Each row is a point on a tangle of strands that fork, close into loops and nearly touch. The rows are in no order.
Points whose rows are less than 102 apart are linked; no others are. Some points are linked to none.
j224: [ -1  16   7  -9 -12 -37  28 -27 -47  28 -16  12  -9   6   4   0 -56 -10
 -40 -30]
j291: [-46 -33 -39  32 -14  39   2  -2  -2   1  31  11  13  12  -9  -2 -19  36
   1  -5]
j785: [  0   3 -13  38  17  -7  30  34 -24  10  61  -2 -54  33  -9  21  51  33
  21  59]
j236: [-45 -45  49  26  11 -60 -58 -21  15 -12 -62   4  33 -44   7  -6  15   3
 -26 -28]
j473: [-17 -24  -7   1  34  19  27  25   9   7  37  13 -51  27 -10 -33  -8   1
  24  17]
j828: [ 13 -30  -9  29  34 -59   7 -72 -20 -18 -59  42  -9 -24  11  -7  12 -13
 -24 -34]
j472: [-48   4 -29   4 -18  14  41 -48  -4  20  18  24 -14 -28  22  24 -12 -36
 -49  16]
j490: [ 12  73 -11   8 -13   7  59 -11  -1  -2  -7   0 -15  64  -6  11 -32 -51
  -4   6]
j917: [ 12 -11  50 -23  39 -21  -5   2   8 -12  23   8 -65  17  15 -49 -33 -39
  17   2]
j320: [  9  51   0   4  27  23  72   5  61  -3  57 -21 -11  19  -5  16  10 -29
  45  38]
j409: [ 25 -16 -27  34  42 -68  26 -64 -12 -53 -10   2 -16  -3  20 -24 -14   8
 -19 -47]
j929: [-33  12 -24 -29  -8  19   9 -34 -32  21 -20  33  -3 -20  33  54  11 -66
 -68  28]
j47: [ 23 -24  27   6  -3 -44 -42 -20  33 -27 -36 -38  50 -34   4 -33 -24  21
  -2 -61]
j366: [ 31  -4   7  18  14  10 -61  50  24 -15  44   7 -19  -5 -17  10  69  51
  32  56]
j630: [ 18  21 -26 -33 -41  38  -1  47 -41  10   8 -17  45  26  -5   5  -9  -3
 -29 -18]
j215: [-39   1 -58  17 -41  11  11 -23   1  16  59 -25  36 -48 -10   7  19  23
  -3 -24]
j905: [ 27  10  31  17  38 -34   2  29  -8  -2   0  36 -72  57  -9  -4  27  13
  16  60]
j311: [ 25  22  11  10 -23  -7  15  43 -56  24  17   7 -14  31 -29   4 -20  33
   5  -3]
j212: [ -8  36  11  -3  31  17  55  -4  63  11  15  -4 -37  25  -8 -14 -30 -44
  21  12]
j231: [ -5  11 -24 -10  24 -20  50 -48 -23  13 -73  20  20  33  25  -2  -5 -31
 -36 -21]
j654: [ 17 -28  24  21   0   4 -13   8 -11 -25   9   4  18  34 -10 -19 -38  42
  21 -17]
j319: [ 22  24 -45  10 -18 -15 -13  -6 -35  -2 -64  -8  63   3 -15  -6  11  17
 -19 -68]
j724: [-19  -3  37  -7 -18  -8 -32 -26  48  -6 -64 -21  57 -30 -10   2 -23  24
 -11 -24]
j210: [ 10 -21 -14  35  12 -18  -5  43 -13 -15  58   8 -30  14 -17  21  80  53
  33  71]
j743: [ 62  17  41  -5  13   6 -87  34  31 -23  -3 -28 -15  22  -9 -13  16  20
  73   6]
j217: [-56 -67  47   1  12 -19 -61 -23  11 -29 -22  10  29 -22  27 -19 -20  -3
 -34  -6]
j15: [ 34 -19  29  31  -2  12 -31  49 -11 -18  30  -8  -6  38 -14   1  -2  54
  50  24]
j982: [ 49  32  22   4 -25  -5 -16  19  25   7 -25 -31   6   2 -41 -16 -30  29
  40 -41]
j647: [ 41  18  30   8  48 -24 -12  15  34 -11  16  34 -69  45  22  17  30 -19
  20  84]
j3: [-81 -25  32  -5  -9   7 -10   5 -13   9 -33  20  33 -66  -7  21  47 -11
 -39  18]
j194: [ -2  43 -21 -30 -50  51   0 -33  26 -11  -6 -35  58 -30   8  58  10  15
 -18  12]
j963: [-21  -5  -6   0  18 -42 -14 -25 -64  43 -82  17   6 -28  19  18  39 -34
 -46 -34]
j856: [-35   2 -36  22 -20  45 -19  -5 -12   6 -34  16  48   6 -22  11  -6  22
 -13 -15]
j454: [  4  11 -34 -16  -1  14  22 -15 -52  13 -60  21  29  47  28   3   4 -37
 -56  -9]
j723: [ 28 -23  31 -35  33   2 -61  39 -13 -11  48  25 -42  -5  33  -8  28   0
  28  54]
j493: [ 54   7  24  17  35 -59  14  20 -24 -16  -8  23 -64  46 -22 -28  15   0
  37  12]
j492: [ 20  22 -28  26 -39  34  28  38 -28  12  62 -39  24   6 -12  15  34  42
   3   5]
j645: [-20 -25  30 -13   0  12 -45  44  36   8  45 -16 -26 -40 -29 -28 -17  13
  26  -2]
j844: [ 15  35 -25 -20   0  12  75  47   3  41  15   7 -48  29   8  11  16 -32
  12  34]
j680: [-14   3  19 -16  41  -5  34  10  34  11  16   5 -68  14 -10 -42 -19 -31
  15  13]
j357: [ 66   4  10  28   3 -39 -27  42   5  14 -21 -11 -15   7 -44 -29  10  35
  48 -33]
j392: [ -5  28 -40 -41 -51  42 -22  -5 -13  -5  12 -13  71 -36   7  65  15   1
 -29   1]
j923: [-36 -26  37  -8 -19   3 -29  10  21 -14  21   1   6 -41 -27 -22 -49  12
  -2 -18]
j375: [-29 -40  31 -13  10 -14  -7 -20   1 -22   8  21 -27  -4   4 -37 -54 -13
  -4 -14]
j814: [ 31 -22  19  -4  44  -3 -29  23   0  -4  58  16 -70  19  48   0  28  -5
  22  64]
j104: [-66 -46  20   6 -20  16 -14  -8  31 -11  -9   8  49 -78   1  11  28   8
 -40  20]
j575: [  3  15 -64  13 -35  38  62  -5 -31   9  38  -3  -8  29  29  15   6 -34
 -35  18]
j323: [ 11 -23 -22 -12   8 -13  61   3  18  24  76  10 -57 -24   4  -1  46  -4
  31  31]
j393: [-24 -41 -33  28   2  33  28  -5  -7 -34  64   4   6  14  -3  -5   2  37
  22   7]
j218: [  43   -3   37  -15   15   -8 -101   33  -23  -24   10  -18  -12    1
   12  -38   -7   -9   66  -32]
j606: [-29   6 -14 -37  22  22 -12 -17 -64  18 -43  30  -4  -1  17  53  39 -63
 -45  21]
j509: [  2  24  16   8   6 -57  35 -51  -7   0 -14  18 -27   6  -5 -12 -57 -22
 -23 -29]
j634: [ 17  31   5 -11 -16 -27  25  17 -59  28   0   3 -22  25 -18 -16 -37   8
 -18 -25]
j232: [-31 -28 -46 -13 -16  40  25 -24 -35  -3   3  29  55 -22  20  39  32   6
 -23  19]
j765: [ 26  36  10  -1 -45  39   2   7  22   9  -9 -30  27   0 -24  11 -38  31
  11 -13]
j636: [ 12  24  16  18  35   0  21 -58  40 -41 -20  21  -4  45  -2 -27 -38 -45
  12  -9]
j560: [-22  10  25  -8 -20  30 -28 -23  88 -13  -1 -54 -10 -20 -11  -7 -33   5
  23  -3]
j266: [ 40  -6 -26  32 -10 -45  12 -13 -27  -5 -26  -3  21  -7  -7 -35  -9  27
 -19 -70]
j955: [ 20  15 -13  -6  27   4  75  18  45  16  41   5 -54  10   5   8  44 -19
  36  58]
j214: [ 52   6  28   0  60 -51 -14  -7  -4 -23   9   8 -78  33  20 -43  -2 -43
  32 -14]
j193: [-25   6  14  -1 -30  33 -21 -31  33   9 -35 -27  63 -42   4  53  -8  31
 -22  13]
j661: [-46 -26 -20 -11 -19  15  52 -18   3   9  35  11 -14 -35   9  -3 -26 -19
 -29  11]
j94: [-41 -26  -8 -41 -15   1  25  -5 -19  14 -41  28  39 -14   9   1 -27  -8
 -31  -8]
j807: [ 28 -33  -7  25   7 -56  -9 -31  -2 -25 -28 -15  44 -45   6 -26  -1  34
 -28 -64]
j972: [-21 -14 -34 -16 -22   2  74 -13  -7  10  77   0 -22 -36   2  -6   9 -13
   7   3]
j296: [ 32   5   0   3   8   5 -44  12  55  -7  64 -41 -16 -26  -9  28  68  49
  63  34]
j250: [ 14   3   8  24  33 -63  16 -57   1 -18  -2   3 -46  13   0 -46 -38 -25
 -11 -43]
j739: [ 27 -28  15  20  21 -26 -43  -5 -18 -42  -1  -4  10  24 -10 -45 -30  29
  29 -50]
j959: [ -7 -34   1   2   6  18 -13  43  20  18  54   4 -39 -28 -19 -20  13  22
  29  11]
j873: [-41 -32  24  16  21 -45 -16 -18 -25  23 -75  16  22 -32   8  -4  18  -1
 -48 -21]
j970: [-55 -10  46  -6 -10  16 -31  15   6  28 -79 -12  50 -61 -12  36  50 -17
  -4   6]
j196: [ 13  11 -53   0 -45  46  25  23 -48   4  49 -19  35  10  14  11  23  -1
 -40   1]
j133: [ 22  19  -6 -31 -52  18 -14  24 -31  23 -24 -10  46 -18  -1  -9 -22 -14
 -54 -32]
j558: [ 29  34  -7  -8   7 -22  60  43  -6  34 -19  25 -61  53 -11   5   3 -24
  37  31]
j176: [ 27  66   8  13  24 -19  41  34  43  26 -19   6 -32  54 -22  28   3 -33
  53  38]
j489: [ -4  24 -46  -6 -18  35  41  -7 -35  14  -9  12   9  45  30  13 -13 -42
 -57   9]
j437: [ 29 -18  39 -32  41 -20 -53  53   2   2   5  24 -41   6  -4 -31  23  23
  25  21]
j925: [-49 -14  -8  -2  36   5  44 -36  31   8 -16   4 -10  36  30 -21 -41 -19
 -21   3]
j293: [ 28  36   0   7 -45  43  10  36  13   8  27 -42  25   8 -24  24  -5  45
  25   9]
j988: [  3  22 -35   1 -35  36 -35  -4 -20   4 -67   9  72  16 -15  32   4   9
 -10 -26]
j160: [-13   2 -13 -14 -11   2 -55   0 -44  42 -80   8  39 -33  -2  32  35 -34
 -35 -28]
j569: [ -3  41 -13 -22 -36  13 -53 -13  -4  26 -75 -11  60 -31  -7  46   3 -21
 -24 -27]
j624: [-36 -20  12  -8 -22  36 -32  -7  85 -29  21 -54  29 -44   0  -8 -15   9
  14   0]
j682: [ 33   5  37   4   5  23 -64  31  23 -29  24 -25  -3  25 -21   8 -17  36
  70   7]
j850: [-17  27  11 -17 -30   6  -6 -44  72  -7 -65 -45   9  -5 -10  -2 -39   4
   8 -22]
j240: [  9  27  -8  20 -18  10  39  39 -50  15  56  -7 -25  32 -13  12  10  28
  -1  31]
j583: [-19  -6 -18 -42 -26  36  -3 -10 -40   1  -6  19  69 -41  10  58  25   1
 -35  18]
j644: [ 44 -32   6  -6  39 -51 -33  -1 -25 -37  11  -6 -36  16  23 -55 -10 -13
  39 -45]
j867: [-23  25 -13  -6  30  -9  48 -44  20  18 -49   9  18  38  28   5 -35 -37
 -25  -4]
j142: [-61 -33  -3  -8 -26  30  -6 -13  49 -20  11 -16  59 -68  -5  -7  13  19
 -12  -1]
j564: [-15 -63  -6   8  11  28 -22 -13   0 -41  74   2 -13  -1  31 -14 -22   4
  19   5]

A piece is two or more points that can be reached from each other along the links. Count, over all rows, the pieces, the separate loops (a circle has one, a figure eight two, a Y none), the forks (points with three links) and the tips (points with one).
pieces => 3
loops => 1
forks => 9
tips => 13

How many points has the smallest loop of links through each point below? Write 0 if it is on no loop.
j917 => 7
j624 => 0
j739 => 0

A tip is a point with one link. Name the tips that can be reached along the links from each point below, in the order of the rows.
j850 => j217, j232, j970, j564
j923 => j218, j606, j176, j437
j785 => j828, j357, j296, j133, j925
